Each row is a point on a tangle of strands that fork and nearly touch. The rows are in no order.
Points whose rows are less than 80.1 apart are linked; no others are. Some points are linked to none.
pul: [-10  38  37  12  24 -10 -10  -1   9  11 -38  29 -32 -11  -5  -6 -18  40
   8   9 -10 -16  29 -11  -5   8]
Sekot: [ -9 -14  -7  -8  11 -26  -1  25 -23  -6  34 -17  10 -28  23 -66 -26  -3
 -18   9 -20   1  -3  -7  17 -29]
buga: [ 19  -2 -23  11  -1   8  30 -21  23  51  13  -2   8   9  16 -20  12   8
  26  -8  38 -22 -38  30  10 -16]
Zoni: [ 16  18  -5  17 -11  -3  18  13 -30   1  30 -43   1  -8  -9 -17   7   1
  -8 -25  -9  32 -12 -61 -11  -3]
gud: [-10 -45  18   7 -16  12 -18   9  -8 -10 -28   1  23  -5 -36  10   1  -6
   8  25 -21  34   7 -16 -14  30]
robim: [-39 -13 -13 -36  -2  13  14   5 -18 -23   1   0 -33  13  29  -6 -33 -35
 -39  25 -11   0  16  32  29   5]
Refa: [  0 -10 -14 -10  -6   2 -20   8 -22 -25  14   2  54 -14  24 -38 -12 -35
 -32   8  -5  11  24  10   4 -31]
berep: [ 19   0   3 -11   5  21  -3  -3 -17  -3  35  -5  58 -18  -9 -51  -7   1
   2  -8  -9   8 -10 -22   4  -8]
vusu: [-43  18  10  19  10  15 -52 -16 -24 -19 -22  10 -11 -17 -29  15 -36  14
 -10  13 -26  25  39 -12 -28   6]
dules: [ 37  13  -1   8 -21 -33 -53  15  14  26  41 -11   6  25   8  18  14 -18
   3 -30 -11   7 -38   2  -6   2]
Bev: [-22 -45  -6 -12 -13  15   6 -10  -1   3  19   3   8  -9  34 -29 -23 -14
  14  -8   4   7   2  -3  33 -30]
bafum: [ -5  -6 -25  24  -2  15  58 -19   6   5  -4 -22   1   8  18 -38  -3   4
  -1  10  31   9 -16   7  15 -47]
gure: [ 13 -24  14 -13  -4  10   5   4 -25  -2  22  19 -23  -1  16 -52 -36 -19
 -11 -13   5 -10   8  25  19  26]
Malol: [-27   6  10  31  38   8 -32   3  34  -2  -7  24 -40 -18 -17 -22 -25  21
   3  38  -9  25  20  -7 -32 -28]
Sal: [  0 -17  16 -12 -33 -18 -45  35   1   8 -37  -3   6   4  18   8  -8  -9
  -7  36 -12 -13  12  31   2  18]
manil: [ 28 -19  21   2  -8  25  10 -12 -24   0  17   8   4 -15  -1 -12 -19  -4
  12 -45   9 -17   0 -19  10  30]
zepu: [-34  62  -4  10  15 -22 -45  -8 -16  11  -5 -17  -4  -1  13  32  29  21
 -14  24 -15 -16  -5 -39  17  -8]
vozis: [ -1  -8   8 -23 -15  -2 -38  -5  24  11  19   7  17  23 -48  52  18  -2
  19  -8 -15 -11 -46  11  -5  27]
Kup: [-10 -35  10  17 -20  32  37 -10  15 -17 -29 -14 -15  49  -6 -21  -5 -16
  -7  51  32  14  -5  17  22 -11]
fudu: [ -9  -4  -4   7   9  -8  40 -10  30   4 -17  20  24   8   7  11  32 -26
   8  -2  29  -4  14  -2  11 -21]
ful: [ -9 -15  19  21 -11  16 -13   5 -27   4 -31  -3   6  -4 -39  10  -6  14
  30  -1 -25  34  19 -26  -8  38]
Nif: [-29 -31   9  -4  18  10  57   4  43 -44 -14   7 -20  12 -19  14   1  13
  -2   9   6  30  10  20  -1  -9]
gefuf: [ -3 -32 -19   3   9  -6  39 -19  15 -19  10  22  32  -5   9  -6  10 -44
   1 -10  17   2  23  -2   0 -30]
Dep: [  7 -35   2  10  21 -12 -23   6   9   3  -6 -23  34   0 -40  45  30 -21
  12  24  -4  -1   1   5  -9  22]
Nibe: [  2  66 -35   6   2   6 -16  -5 -41  41  16 -14  32   6  -7  27  26  14
   5 -25   0  -5 -33 -27   1 -11]
Bis: [-12   4   9  14  30   2  24 -14  14 -49  -5  -6   0 -18  12  48   5  -2
  -5 -28   9  11  26 -23 -11   0]
bipil: [ 14  17  -5   4  -9 -27   1   7  24  46   0 -24 -27  24  33 -37 -18  -1
 -21   1  11 -19 -19  60  12 -18]
nak: [ 24  26   4   7 -10   4 -14  30 -14  -1   9 -21  32   2  13 -28  -1 -28
 -48 -14  -5  36   9 -15 -14  -7]
bufad: [-31  -2   5  28  13   8 -24   1 -22  -9 -37   6  -6 -20 -33  19 -22  27
  12   0 -32  21  32  -5 -19  19]
Garas: [ -8  -2 -26 -40  15   2  10 -11  -4   4   5   7  11  17  13 -12 -19 -50
 -50  25  16 -47  14  56  12  -5]
Voti: [ -2 -38  11 -15 -14   3 -30  20  -5  10 -11   4  38 -12 -53   4  -3 -29
 -17  48 -16 -18   7 -10 -27   6]
Kasuv: [-41 -43  -7 -28  -2  10  10   0   4 -24  18  -2 -25  18  29 -12 -31 -43
 -27  13   2  17  14  22  30 -14]
Piz: [ -6  15 -16 -12  25  -4   4  -5  30  18  12  23  30  16  -3  52  22 -11
  26 -22  29 -35 -27  20   4 -10]
zike: [-18  47  20  17   1 -13 -42 -21 -19 -12   2  14 -50  -4  20   2 -10  19
   3   3 -22  19  25 -42   2  -6]
Lifu: [-34  -4  11   6  48  -7 -15   0   9  -8 -26  -7  33 -14 -27  46   1  17
  -7  18 -10 -10  17 -11  -3   3]
miti: [ -2  55   5  16  -4  -9   0 -17   1  14   0   6  10  -6  -6  44  22   0
  10 -27  12 -42   2   1   4   2]
kam: [-40 -22  -4  -5  16  24  40   0  38 -37 -19  17 -34  20   2  16  -6  36
   1  12   9  43  11  43   1 -25]
vason: [ 48 -11 -11 -16  18 -37  -7   8 -59  32  28   5   7  -8 -10 -56  15   8
  30  -5 -26 -24 -24 -14  -9  -6]
Rifi: [  3  43  11  -3  -1  25 -11 -15  -9  39   2 -33  26  20 -10  28  17  36
  12 -27  14  14 -23 -17   9  23]
Velo: [  0 -16  -2   5   1  -7  16  10   3  11   9 -28  17 -24  33  16  19   9
  17 -19   6 -12 -17 -42  18 -10]
paziz: [  2  15 -32 -15  14  -3  17 -15 -33 -13  13   5  18 -44  -4 -23  -7  39
  16 -26 -30  -3  -8 -39  -4 -29]
vamiz: [-11 -19  19 -12   5  29   3 -16  -9 -22 -29  -7  16 -14 -18  45   1  11
   7   4  -3 -12   8 -20   2  39]
vek: [-29  17   2   0  18  11  20  18  43 -26 -12  27 -48  14  14   1  -4  44
   2   6  -1  42  11  31  -7 -37]
vuvaz: [  7 -11   6 -12 -14  29  11   6 -14 -21  41  -1  27 -21  -9 -42 -22   4
  -7 -24 -16  38   2 -33  -6 -24]
lafa: [-10 -30  23 -27 -31  31  -5  24   1 -55  11  -2  -3   7   6  -2 -23 -12
 -21  -7  -4  31   7 -23   4  -2]
lefa: [ -3 -30  10  28  -9  20  33 -20  15  14 -48 -12  -4  28 -18 -16   0  21
   9  42  18  12 -16  27   9  10]
peb: [  5  44  -6  14  19 -27   3   4  -4  15 -41   0 -60 -12  19   2  14  32
  14   9  -6  -9   3 -34 -12  -4]
Zufe: [ 21  11   1 -37 -22   0 -41   4  15 -14  19  18  20  34 -13  45   4 -39
 -34  -5  -2 -17 -31  26 -18  21]
vilo: [ 17 -17  35   6  -3 -29   1  29   9  24  -4 -16 -47  21  22 -39 -15   9
  -6   9  12  -2  -8  28  20  24]
fer: [ 19 -28  -2 -26  -9  21  -4  -8 -10 -13  10  16  42  17  -3  19   7 -50
 -22 -11  23  -3  12 -22   5   1]
tevop: [-21   0 -16 -42 -22  -3  19  -5 -32 -12  -9   6 -15  15  33  16  -9 -17
 -44  34 -14 -23   6  35  14  35]
kegig: [ 16  18 -19 -18   2   8 -19  13 -25  -4  -4  -6  72  -7  13 -20 -12 -16
 -43   6   0  -5  11  37  -6  -5]
gaz: [ 44  18 -25  20   2 -18 -21   4 -15  13  47 -15  30 -17 -10  -6  24 -20
  15 -23  -3 -21 -28  -7 -17  -5]
Rifab: [ -4 -40  22  -6 -27  21 -20  16  13 -42 -19   5 -10  -9  -4   1 -10 -24
  14  26   6 -21  15 -17  -5  27]
fot: [ -4  24 -23  -1  13 -18   8   5  28  29  14   4  19   3  13  48  32  11
  39 -21  23 -31 -38   6   0 -22]
suto: [  2 -29   3 -36 -18  20   3 -18  -8 -21  -8  18  30  21 -17  25  16 -36
 -13   6  -1   8   8 -34  10   9]
galo: [-20 -51 -10 -24  -3   3  33 -20  -9 -42  -7  37   3   1 -17  26   5   4
   6  44 -24  17  16 -13  -5  29]
Dunu: [-36  12  25  20  41  -3 -35   0  33 -30   8  10 -39 -20 -12   5 -18  11
  -9  36 -14  13  30 -11 -21 -18]
novav: [-18  22  20  23  20   3   9  13  15   6 -46  18 -30   1 -10 -22 -27  52
  16  19  -4  -4  19  -7 -23   3]
vuvup: [ 27  25  -9 -25  -3  34 -42  15   4  24  48 -19  52  21  -9  -2   2 -15
  -6 -19  19   6 -44   3 -13   2]
mol: [ 25  41 -32  29  32 -16  28 -11  -6  19  -6  14 -14 -25  12 -13  21   7
   8 -24  16 -22  -4  -1 -18  -1]
lut: [ 22  16  -3  13   2  -8  24 -15  23  45 -27   8 -12   9  26  -5  20  33
  26 -13  27 -17 -20  14   5  -5]
furi: [-40 -47 -19  20  30   5  20  22   9 -18 -23  14  -7 -20 -42   4 -15  16
   4  10 -16  22  21  17 -31   9]
Guve: [  8 -23  -1 -14  -4   7  29 -18  38   7 -36  15  15  28 -41  13  21  -6
   4  51  32 -30  -8  20  -4  -5]
Vene: [ 45   7 -29 -12  17 -26  -4 -10 -41  39  22   6   2  -8 -10 -16  18  23
  48 -33 -14 -34 -32  -7 -14  -6]
Bibun: [ 34   3  19  20 -11 -32   6  33 -27   5  29   9 -12 -11   1 -36  -4 -23
 -12 -23 -18   9   4 -28   2   4]
zale: [-24  78 -11   5   2 -13 -39  -8 -27  29  13 -18  15  16   2  42  29  21
  -6  -4   5 -13 -20 -14   9  -9]
rize: [  3 -24   8 -14  21   4  33  -8  21  19  18  12   9   8  -6  -6  13 -22
 -16  -8  24 -20 -25  20  34  18]
nup: [ 28 -21  12 -17 -10  26 -11  -4 -28 -11  26  12   9 -19   1 -53 -34  -8
  -8 -17   4 -10  11   5  12  21]
mibav: [-23  30 -10   2  11 -23  -8  22   2 -19 -10  18 -68  -7  21   8  -5  51
  19   4 -37  29  11 -25 -13 -26]
zasa: [-11  17  -7  -9  -1  38  12 -30 -11 -15   0   6  37 -13  11  17 -12   7
  -4 -40  -8  27  15 -27  -2 -20]
Vugu: [ 10 -39  28 -25 -16  15   9   0 -12 -22   8  18 -33   6   7 -19 -17 -21
 -23   0   2   6  -8  -2  23  46]
Davev: [ -9  22  14  37  30  21 -13  12  28  -4 -43  17 -27  -8  -5 -26 -29  51
  -9  39   9   7   4  -4 -27 -12]
pomus: [-17  24  18  18   6 -12 -16  -4  -7  15 -22 -28   5 -22  -7  35   9  32
  25   3 -11 -19  10 -27   2  15]
kibel: [  1 -15  10 -18 -11  12   5  -6  20   8 -11  -9 -41  27  15 -19 -13 -21
 -27  51  24 -21  -5  40  15  20]
limar: [ 17  18   0   7   3  10  14 -22  40  32 -37  13  -2  18   1   9  15  46
  18   9  24 -13 -25  41   2   0]
fup: [  9 -19   8 -34 -14 -14 -42  25   1   7  -6  11  23   1 -31  21   8 -14
 -39  55 -26 -18  -5  23 -16  13]
Zivis: [-10   1 -27 -37 -10 -28 -19   3  23  18  -4   4   7  22  25  23  -4 -25
 -30 -10   2 -25 -21  73  11  -4]
vekub: [ -6   6  21   2  11  19   5 -21  -1 -29 -10 -24  20  -7  -5  57  11   1
  -8 -26  10  -7  16 -25   1  27]
Zozok: [-14 -32 -21  12 -30   8  22  21   7 -39  34  13 -15   9   8   6   8 -17
  23 -24 -15  48  19  19   7 -35]
mumev: [ -9 -10 -12 -28   5  -4   1  -2 -16 -25   3  14  32  -2  18 -18 -19 -49
 -49   9   6 -31  23  28  16 -21]
lub: [-16   1  29  -9 -19  41  10   2  -1 -30  -5 -17  -8   7 -20  21 -13  27
   6 -28 -17  52   9 -32  -5  18]
Deda: [ -7  -4   6 -13 -37 -19 -12  31  -6   3 -40 -11 -10   3  31   9 -11   1
 -17   8  -4  -6   9  45  23  28]
rodu: [-10  33 -11  11  28 -25   9  12  27  31 -12  -1   8  -6  21  37  39  13
  13  10  12 -22 -20 -15   5 -14]
leliz: [  1 -18 -22  17  16  -4  20 -24   8 -10  23  -3  14 -16   8 -68  -8 -29
  18  30   7   1  11  19  10 -32]
tudid: [ -5  -6 -13  -5  14   0  42   1 -16   0  19  11   1 -38   5 -40 -16  31
  25 -27  -7 -12  -9 -25   7 -23]
Dopo: [  1   0 -20 -46  -4 -17   3   3  10   4  -1   7   4  26  12  22   5 -39
 -47  22  21 -44   3  57  12   3]
sebi: [ 27   3  42  25 -30  -6 -27  10  -3  -2   7 -32   2   4 -23  23  12 -10
   8  -7  -7   2   2 -27  -4  35]
Vev: [  7   6   0  -6 -11  47   4 -26 -15   5  10 -11  45  -6  -9   1   4 -14
   1 -33  13  17   4 -30  -6   4]
kelen: [ 24  -3  -5 -35 -16  24 -23  -5 -12  -7  17  20  36  15   1  12  10 -46
 -46  -4  12  -8 -15  14   3  20]
dod: [  2 -28  12  20  -9  -7   6  18  11  12  -5  -9 -46  23  34 -46 -15 -19
  13  14  23  12   5  17  22   8]
rika: [-22 -59  -7  -3   0  -1   0  17   1  10 -19  20  15 -18 -43   5  -2 -25
   1  52 -10 -15  17  -4 -16  -1]
lino: [-18 -21   7  25  -6  25  53 -23  17  -9 -10 -23 -11  41   2 -23  -7  -9
  -9  19  25  27 -14  11  24 -30]
rura: [ 18 -20 -18  27   1 -18   7  16 -21 -23  20   9 -19 -15  27 -60 -16 -27
   6 -12  -1  28  14   8  -6  -9]
Futep: [-15  52 -13   2  -3  -7 -28 -15 -20 -21  16  21 -44  -7  25  16  -7   4
 -14  -9 -29  31  13 -42  -5 -37]
komi: [ 10  15  -4 -22 -19 -26 -20  19 -22  37   7  -6  20   3  29 -19 -20   5
 -26 -24 -11 -12  -8  44  18  -5]
falo: [  2 -34  15 -33 -11   7  11   0   9 -15   2  17 -27   8   4  -4  -5 -32
 -25  45   8 -24   0  14  18  33]
duref: [-31 -14  19  -6  48  -1   8   5  28 -33 -26  -8   3 -20 -21  41  -5  21
 -12  21  -3  -6  30  -7 -13 -13]
Fif: [-10 -38   5  25 -23 -11   8  24  17  -8 -12  11 -38  16  17 -24   3 -18
  37  10   4  34  15  -3  16   9]
zon: [-18 -51   2 -14  11  17  33 -21  20 -12 -29   7 -18   0  -5  13   4   9
  23  33  15   1   3  10   6  37]
vatod: [ -3  15   0  33  14 -24 -31 -11  15  12  -5 -22  10  -2 -34  66  23  13
  30  -4  -7 -13 -14  27 -18  19]
kiza: [-12   8 -30  18   9  -3  60   2   5  -4 -12  16 -39   0  22 -35  -1  33
  12 -15   5  23  -1  -4  -2 -30]
Ribi: [ 33  48 -17  25  28 -33  30  -6  -2  21  19   4 -15 -13 -15   6  21  15
   7 -47   9 -35 -20   5 -10   1]
Zis: [-35  21   5  28  47 -13 -27  -3   3  11 -19  -4  18 -20 -33  27   4   3
 -16  26  -3 -28  26  11 -20   3]
pape: [ 30 -16  44  10 -24 -20 -32  27  10   6   2 -15 -24  -4 -14   2  -5  -5
  14  -2  -8 -10  -3   5  -8  35]
Vur: [ 25 -10  22 -17 -20 -38 -36   6  52  10 -15  10 -34  22 -14  -9 -13   1
 -13   6 -14 -19 -20  50 -14  22]
Zik: [-34  46  21  32  -7   0 -49 -32 -19 -16 -21 -34   1  -5   3  18   1  31
 -14  25  -1   6  30 -20  -6  10]
Sedo: [ -8 -19 -40   7  -5   1  52  -1   4  -1  14 -26 -26  -4  29 -56  -2  -3
  11  18  21  11 -16  -7   4 -47]
Nupov: [ 23  -2 -13  -7  -2  36  -8 -22 -16  -8  17 -14  59   1  -8  25  10 -31
  -3 -21  32 -10   0 -22  -7   1]
golo: [ 20  12  16  39 -15 -26 -27 -12   9  11   7 -29  11   9 -23  47  32  -4
  22 -12  -6   3 -10   1 -10  23]
Guri: [ 11   1  22   2 -10 -11 -12  34 -23  -1  13   4   8   3  13 -39 -16 -15
 -39 -23 -17  37   8 -10  10   6]
dig: [ 14  46 -30  15  48 -18  15 -14  -7   2  -1  23 -28 -33  24 -23   3   8
 -12 -18   5 -11   2 -17 -19 -10]
lumu: [-19 -39   8  -7 -17 -18  14  17  32 -32  -5  12  -2  18   8  -4   2 -39
   4  22  20   5  29 -14  15 -34]
nukev: [ 47  -2  -6  13  -3 -27 -10  21 -43  -5  22  10  -5 -13  10 -59 -10 -14
   5 -17 -13   2   9 -14 -18   9]
reze: [ 10 -18 -41  23  -4 -16  34   6 -19   4  13 -19 -48   5  21 -81 -12 -10
  10  20  15  16 -14  -6  -1 -29]
zipa: [ 14  16 -26  -6  15  17   6 -16 -30  -4  20 -14  50 -35 -21 -33   7  32
  17 -11 -14  -5 -17 -43   1 -15]
mar: [-27  19 -10   0   2 -10  18  36  25 -23  -3  22 -58   5  11   5   6  59
  25  -5 -22  31  10   4  -9 -30]
seza: [-29  57  13  26  -4 -15 -56 -21 -21  11  -9 -37  16  11 -19  19  12  44
 -13  25   8  -6   9   3  -9  14]
Lin: [  0 -21 -19  25  -5 -15  35  11  -1 -25  32  13 -15 -16  12 -33   1 -24
  10 -25 -11  39  10  -2  -3 -25]
ket: [-17 -16   7  30 -28 -17  10  27  -3 -14 -24  23  -9   5  -8  -8   6   4
  49   0 -24  40  23 -21   7   8]
gul: [  5  45 -31   2  43 -10  15  -7   9  -6  -4  16 -56 -21  21 -24   5   6
 -26  -1  -1   8 -14 -32 -19 -32]
paraz: [ 18  64 -12  21  12 -16  -2 -17 -22  13  29  -8  -3 -12  -7  24  14  18
  12 -46   4 -43 -13  -4  -8   5]
tik: [-29  23  35  24  17 -10 -41 -19   2 -25  16   3 -51  -8  -4  -1 -10  19
   5  19 -18  10  25 -37  -6  -7]
Limib: [ -3   5  -3  -4   5   6   9   0   3  35  -8 -14 -35  17  30 -29 -26 -32
 -32  15  18 -11  -4  62  21   7]
Fab: [ 54  19  12  -6 -43   6 -34  -7 -16  30  21   9  14  10  -3  -8  -5 -17
   7 -31  -2  -6  -6  -7  -6   5]
tavo: [ 12  -2  13   8  -3 -10  23  -4  56  16 -22  12  21  25 -28  17  36 -20
  14  23  29 -24   0  11  -4 -16]
Malin: [ 36   7  -1  -7  13 -30  16  -4 -44  45  13  13 -12   6   2  -3  17  24
  28 -44 -17 -20 -15 -21  -2  -2]
Baguz: [ 30  15  11   5  -9 -16  -2   1 -39  42   9 -15   3  15  -3   1  20  25
  19 -40 -12  11 -16 -43   3   8]
non: [ -9  22  -3  13  26 -27 -13  11   7  -2 -32   7 -76  -7  26 -10   0  38
  16  19 -15  20   6 -37 -17  -7]
silut: [  0  -1 -25   1 -31  23  17  17 -12 -30  31  15   0 -12   6  20   7  16
  27 -38 -21  42  19   0 -12 -46]
Vobi: [ 21  -1  -9 -27 -31   1 -48   8 -10  37  13   6  30  24  30  -8  -7 -10
 -22 -20  -7   8 -31  37  14   1]
bepap: [ 23 -12   1 -12  16 -18 -15   9 -35  -4  37 -12  27 -22   1 -71 -16  17
  -4  13 -22  -3 -15 -17  16  -3]
Rifu: [-19  13  21   6  -4  26  -1 -15 -11 -31 -18  -3 -12   0   3  34 -17  40
  11 -32 -15  39  18 -26  -5  10]
bap: [  3   9 -15  10  28  -2  -5 -11 -10  27  12 -22 -10   2  22 -53 -31 -31
 -19  18   5  -9   9  57  19  -8]
voko: [ 15  31 -25   5   4  -4  -8   0 -27  49  23  11  46   8  -1  19  26   7
  26 -35  -6   5 -36  -2  12 -12]
fari: [-34   9  22   7  44  -9 -20   4  32 -44 -11  -6 -15 -15   6  28  -9  15
  -9  25  -7   5  35 -14 -21 -27]
Dozo: [ 24 -19  28   2 -22   8 -34  17  -4 -14 -19 -20  12  11 -21  23  14 -29
 -11  26  -1  23   9 -13 -10  39]
surog: [ -6  34  -9  22  20  -4  27  -7 -14 -35   9 -12 -24 -30  17  21  -1   8
  -2 -35  -7   4  16 -36  -8  -6]
zuka: [  9 -28  -5  -6 -12  27  13 -27  26  38   7 -15 -10  20  22 -23   0 -14
   5  13  42 -23 -25  35  23  -6]
Zazeg: [ 13  -5   5 -35 -35 -30 -26   1  27  11 -19  13 -24  13   4  14 -15   6
 -24   2 -22 -25 -16  56  -4  32]
Forun: [ -2 -14  17 -10  15   8  -3  -8  19   9 -19  -2  12  -8  -7  43  17  22
  12   0   0 -22 -10  11  11  39]
loz: [-10  38  -2   7  18   7 -20 -17  11  10  -1  15  28  17  -7  66  22  -7
  11 -13  11 -31  -5  15   8   0]
zado: [ -7   0 -22 -29 -16  10  19  -1 -40  -7 -11  -6  16   5  16  -5 -23 -13
 -55  -5 -14  -3   3  49  14  28]
litug: [-19 -13   3   2  24   1  41  -3  32 -43  -5   6 -12 -13  14  28   4   7
  -5 -20   9  23  19   1  -2 -19]
Dozu: [-17 -54  -6 -33 -15  14  17 -13  -5 -43  -4  20   4  13 -13  32   9 -19
  -5  22 -16  37  13 -19   5   5]
vog: [-23 -55  -9 -10 -21  29  -2  14  16 -32 -21  25 -23  -1 -21 -17 -18 -16
  27  53   4 -16  12   5 -16  22]
zif: [-10 -40  -4  -9 -10  21  21 -21  17  19   0  -2  -2  -4  36 -18  -8 -13
  26  -2  33 -15  -1   4  35 -11]
rus: [ 25  -5   3   6  13 -15  24   2 -10  24  35  16   9 -19  -2 -52  -4   8
  22 -20   3 -29 -12  -6  12  -8]
zapef: [ -1  14 -14   7  22 -18  25  10   7  13  -7 -14  -8 -23  23  29  35  16
  10 -11   5 -22 -17 -34   7  -5]
Mamog: [ 19   7  21 -29 -20 -14 -42  22  10 -13  -8  -5  21  17 -13  41  13 -23
 -49  20 -10 -17  -6  14 -12  25]
Beme: [-36 -38  -5 -19 -17  17  -8  12 -13 -20  37  -5 -11   3  30 -32 -38 -16
  -6  -6 -12  30  10  20  21 -36]
lano: [  3 -39   3 -17   7   9   8 -13  26  18 -15   5  -6   0 -13  28  19   4
  17  21  12 -15 -22  29  12  40]
gile: [  3 -27  -7  20  18 -11 -23  -5  19  11 -10 -12  15  -6 -51  48  19  -9
  19   7  -6 -17 -12  34 -31  26]
tebi: [  0 -25  23  -2  -9   2   8  17   6 -16   7 -27  10  -9  14  16   0   4
  11 -12   8   5  -1 -45  12   0]
gan: [ -6 -21  17 -24 -31  40   8  18   5 -31  34  -8  14   3  -3 -13 -18 -11
 -17 -22  -9  47   4 -26  -1 -26]
sofi: [  4   2  10 -16 -17  24 -33 -15   8  21   2 -16  31  24 -40  45  23   2
  15  -2  -4  -1 -30  -3  -4  30]
sabo: [  4 -23  -1  -9  14   6 -21  -9 -17  -6  -5 -17  41  12 -63  55  22 -13
 -10  30   3 -12  -3 -16 -25  30]
lipup: [  6   6   4  29 -28 -22  16  12 -13  12 -19  20 -26  -2   6  -3  13   4
  47 -16  -9  13  22 -37   4   5]
Tup: [ 16  34   0 -11  -6  36 -18  -6  -2  43  36 -40  34  22 -19   9  12   1
  13 -33  29   6 -37 -17 -10  15]
Lalu: [ 27   0 -18 -22  -8  28 -51   7 -11  33  26   0  58  13  16 -18   1 -16
 -12 -11  10  10 -29  22  -2   3]
pom: [-14  36 -30  -8  -1   5  -5  -8 -32 -19   9  20 -43 -33  27   4 -13  26
   2 -31 -28   9  12 -29 -17 -42]
vul: [-12  33   1  -5  -3  40  -1 -23 -16 -19   4   8  -2  -1  16  24 -20  29
 -10 -46 -19  40  21 -17  -8 -21]
nada: [  5  -2 -18  11  16 -11  -2 -15   1  12  15  -6   9  -9  10 -71 -14 -29
   2  32  -2  -8   8  42  20 -11]
Zapar: [ -6 -42  -8  -6   5   5  24  -1  24   4 -32  12  13  -4 -52  -5  10 -17
   4  59  18 -27  14   9 -24  -3]
feg: [ 17  -5  26   9 -22 -15   9  13  45  18   3   6  -6   4  -7 -11  19 -17
   1  13  21 -27 -10   7   7  -6]
voto: [ 11  14   0  33  -2 -12  22   2 -29 -14  20 -22  -9 -23   4   8   9   0
   6 -32 -10   4   1 -51 -12   7]
paf: [-28 -55   0 -13 -11  26  28  -7  15 -19 -25   4 -28   9 -18 -20  -9  -3
  21  51  12  -4   3  10  -3  26]
lokoz: [-15   5  28  26  17  -9  33   6  29  -8 -29  16  -1 -14 -30  12   5   9
  14  11  -9   3  18  -1  -1  17]
Nat: [ 29  13 -36   6  25 -15   5  -6 -12  42  28  22  24 -12  -2  -8  16  15
  42 -25   2 -19 -41  23  11 -11]
sisib: [ 20  27  26   2  -7   4  -2 -12 -31  50  -3 -27   9  30 -20   1  12  31
  16 -30  -5  29  -6 -39  -5  25]
tebab: [ 37  -6  34   2 -15 -48 -21  28  32  20  -2 -11 -43  17   6 -20  -7   8
   8   6   9 -13 -11  29  -6  17]
nemoz: [ 14 -13   3  17 -12  14  46   1  18  -7  12  12 -25  -4   9 -47 -13 -16
   7 -14  33 -12   3   3   7   3]
nake: [ 28  24  -4   9   4   4 -13  19 -22   8  32 -37  26  -7   0 -34   8 -21
 -32 -13  -3  20  -7 -41 -18  -4]
Kiveb: [ 35   3  12   1  -9 -21   6  10  12  30  26  14  -4  -7   0 -31   6 -18
   2 -16   9 -31 -13  10  10  -9]
vubip: [ -2  10 -19 -17 -11 -32  -9   3  17  37  -4 -15  -3  17  33  -6 -19  -2
 -16 -18   1 -31 -20  69  10 -12]
gufil: [  5  -1  -4 -23 -48 -24   4  10  -5   8 -24  -5   5  11   4  26  -9   3
 -26 -26 -15 -14  -4  55  10  26]
Nek: [  2   7   2 -15   8  20 -23 -28 -12  -5 -13 -20  37  20 -54  72  27   4
   2  12   3  -9 -12   2 -13  36]
povu: [-20  44  16  13  20   0 -34 -31  11 -16 -18  16  -2  -7   5  39  11 -15
  -6  14   4 -22  34  -9   2   6]
Lupev: [-10  18 -37  -4 -15  10  20  10 -15 -31  16  19 -25 -25  24  15  -6  29
  20 -44 -29  23  14 -12 -17 -45]
luro: [-49  42  10  17 -14  11 -42 -27 -18 -19 -20 -23   5  -4 -14  14 -16  36
  -9  25 -11  26  39 -27 -23 -14]
torom: [-13  19  15   1  36   2  26  -3  11   5  -4  19 -19 -17  24   0 -11  37
   1 -27   6  -8   3 -17  18   0]
Bul: [  6 -22 -18  13  22  -6  30 -12   9 -18  24  13  35 -28  -3 -42  10 -26
  11   9  10  -8  13   8   4 -28]
far: [  8  28 -17  19 -12 -29  21   2 -16  15 -30   8 -48 -16   9   5  22   9
  36 -19 -10  -3  10 -39  -4  -7]
vugo: [ -5 -44  33 -12 -27  18 -14  25  13 -44   2  -9  -6  -5   2   3 -25  -6
   3   8   2   8   7 -30   5  18]
befoz: [ -1   5 -15 -41 -12  25   1  11 -29 -10 -15 -14  48   3  14  -5 -21 -15
 -67  -6   5   6  10  26  -4   9]
rugu: [ 10   0   8  19 -17  19  26 -30  28  21 -43  -1   9  30 -10   0  10  34
   4  29  21  -5 -38  38  13  -6]

Follow the links from the first point to the second, and from the first to the third. Name the last point that the two ways share.
Zapar / befoz / paziz: tavo
gefuf / fup / vugo: tavo
Deda / gile / bufad: sebi
paraz / vuvaz / vekub: vugo
vusu / dod / vatod: sebi
fup / Vugu / Tup: Limib
gufil / far / bufad: tebab
manil / Vobi / fudu: Limib
silut / vek / paf: Bis

A fork is a point with three links. Follow the links from the first point to the second and name the forks in between, in order.
Beme / vuvup: vubip
tudid / Lalu: tavo > Limib > vubip
sisib / Guve: vubip > Limib > tavo
vamiz / nake: Bis
fup / berep: tavo
suto / gefuf: fer > tavo

A fork is a point with three links, a tip a point with one. Leave the first point through the second and follow the links. Name the first fork or tip that comes.
befoz / zado: reze
Ribi / paraz: vugo
gud / ful: seza
Futep / pom: Bis
Vobi / Lalu: Vene
Bis / litug: tebab
vozis / sofi: sebi
fot / Piz: gul
Rifi / Tup: vubip
Zoni / nake: Dunu
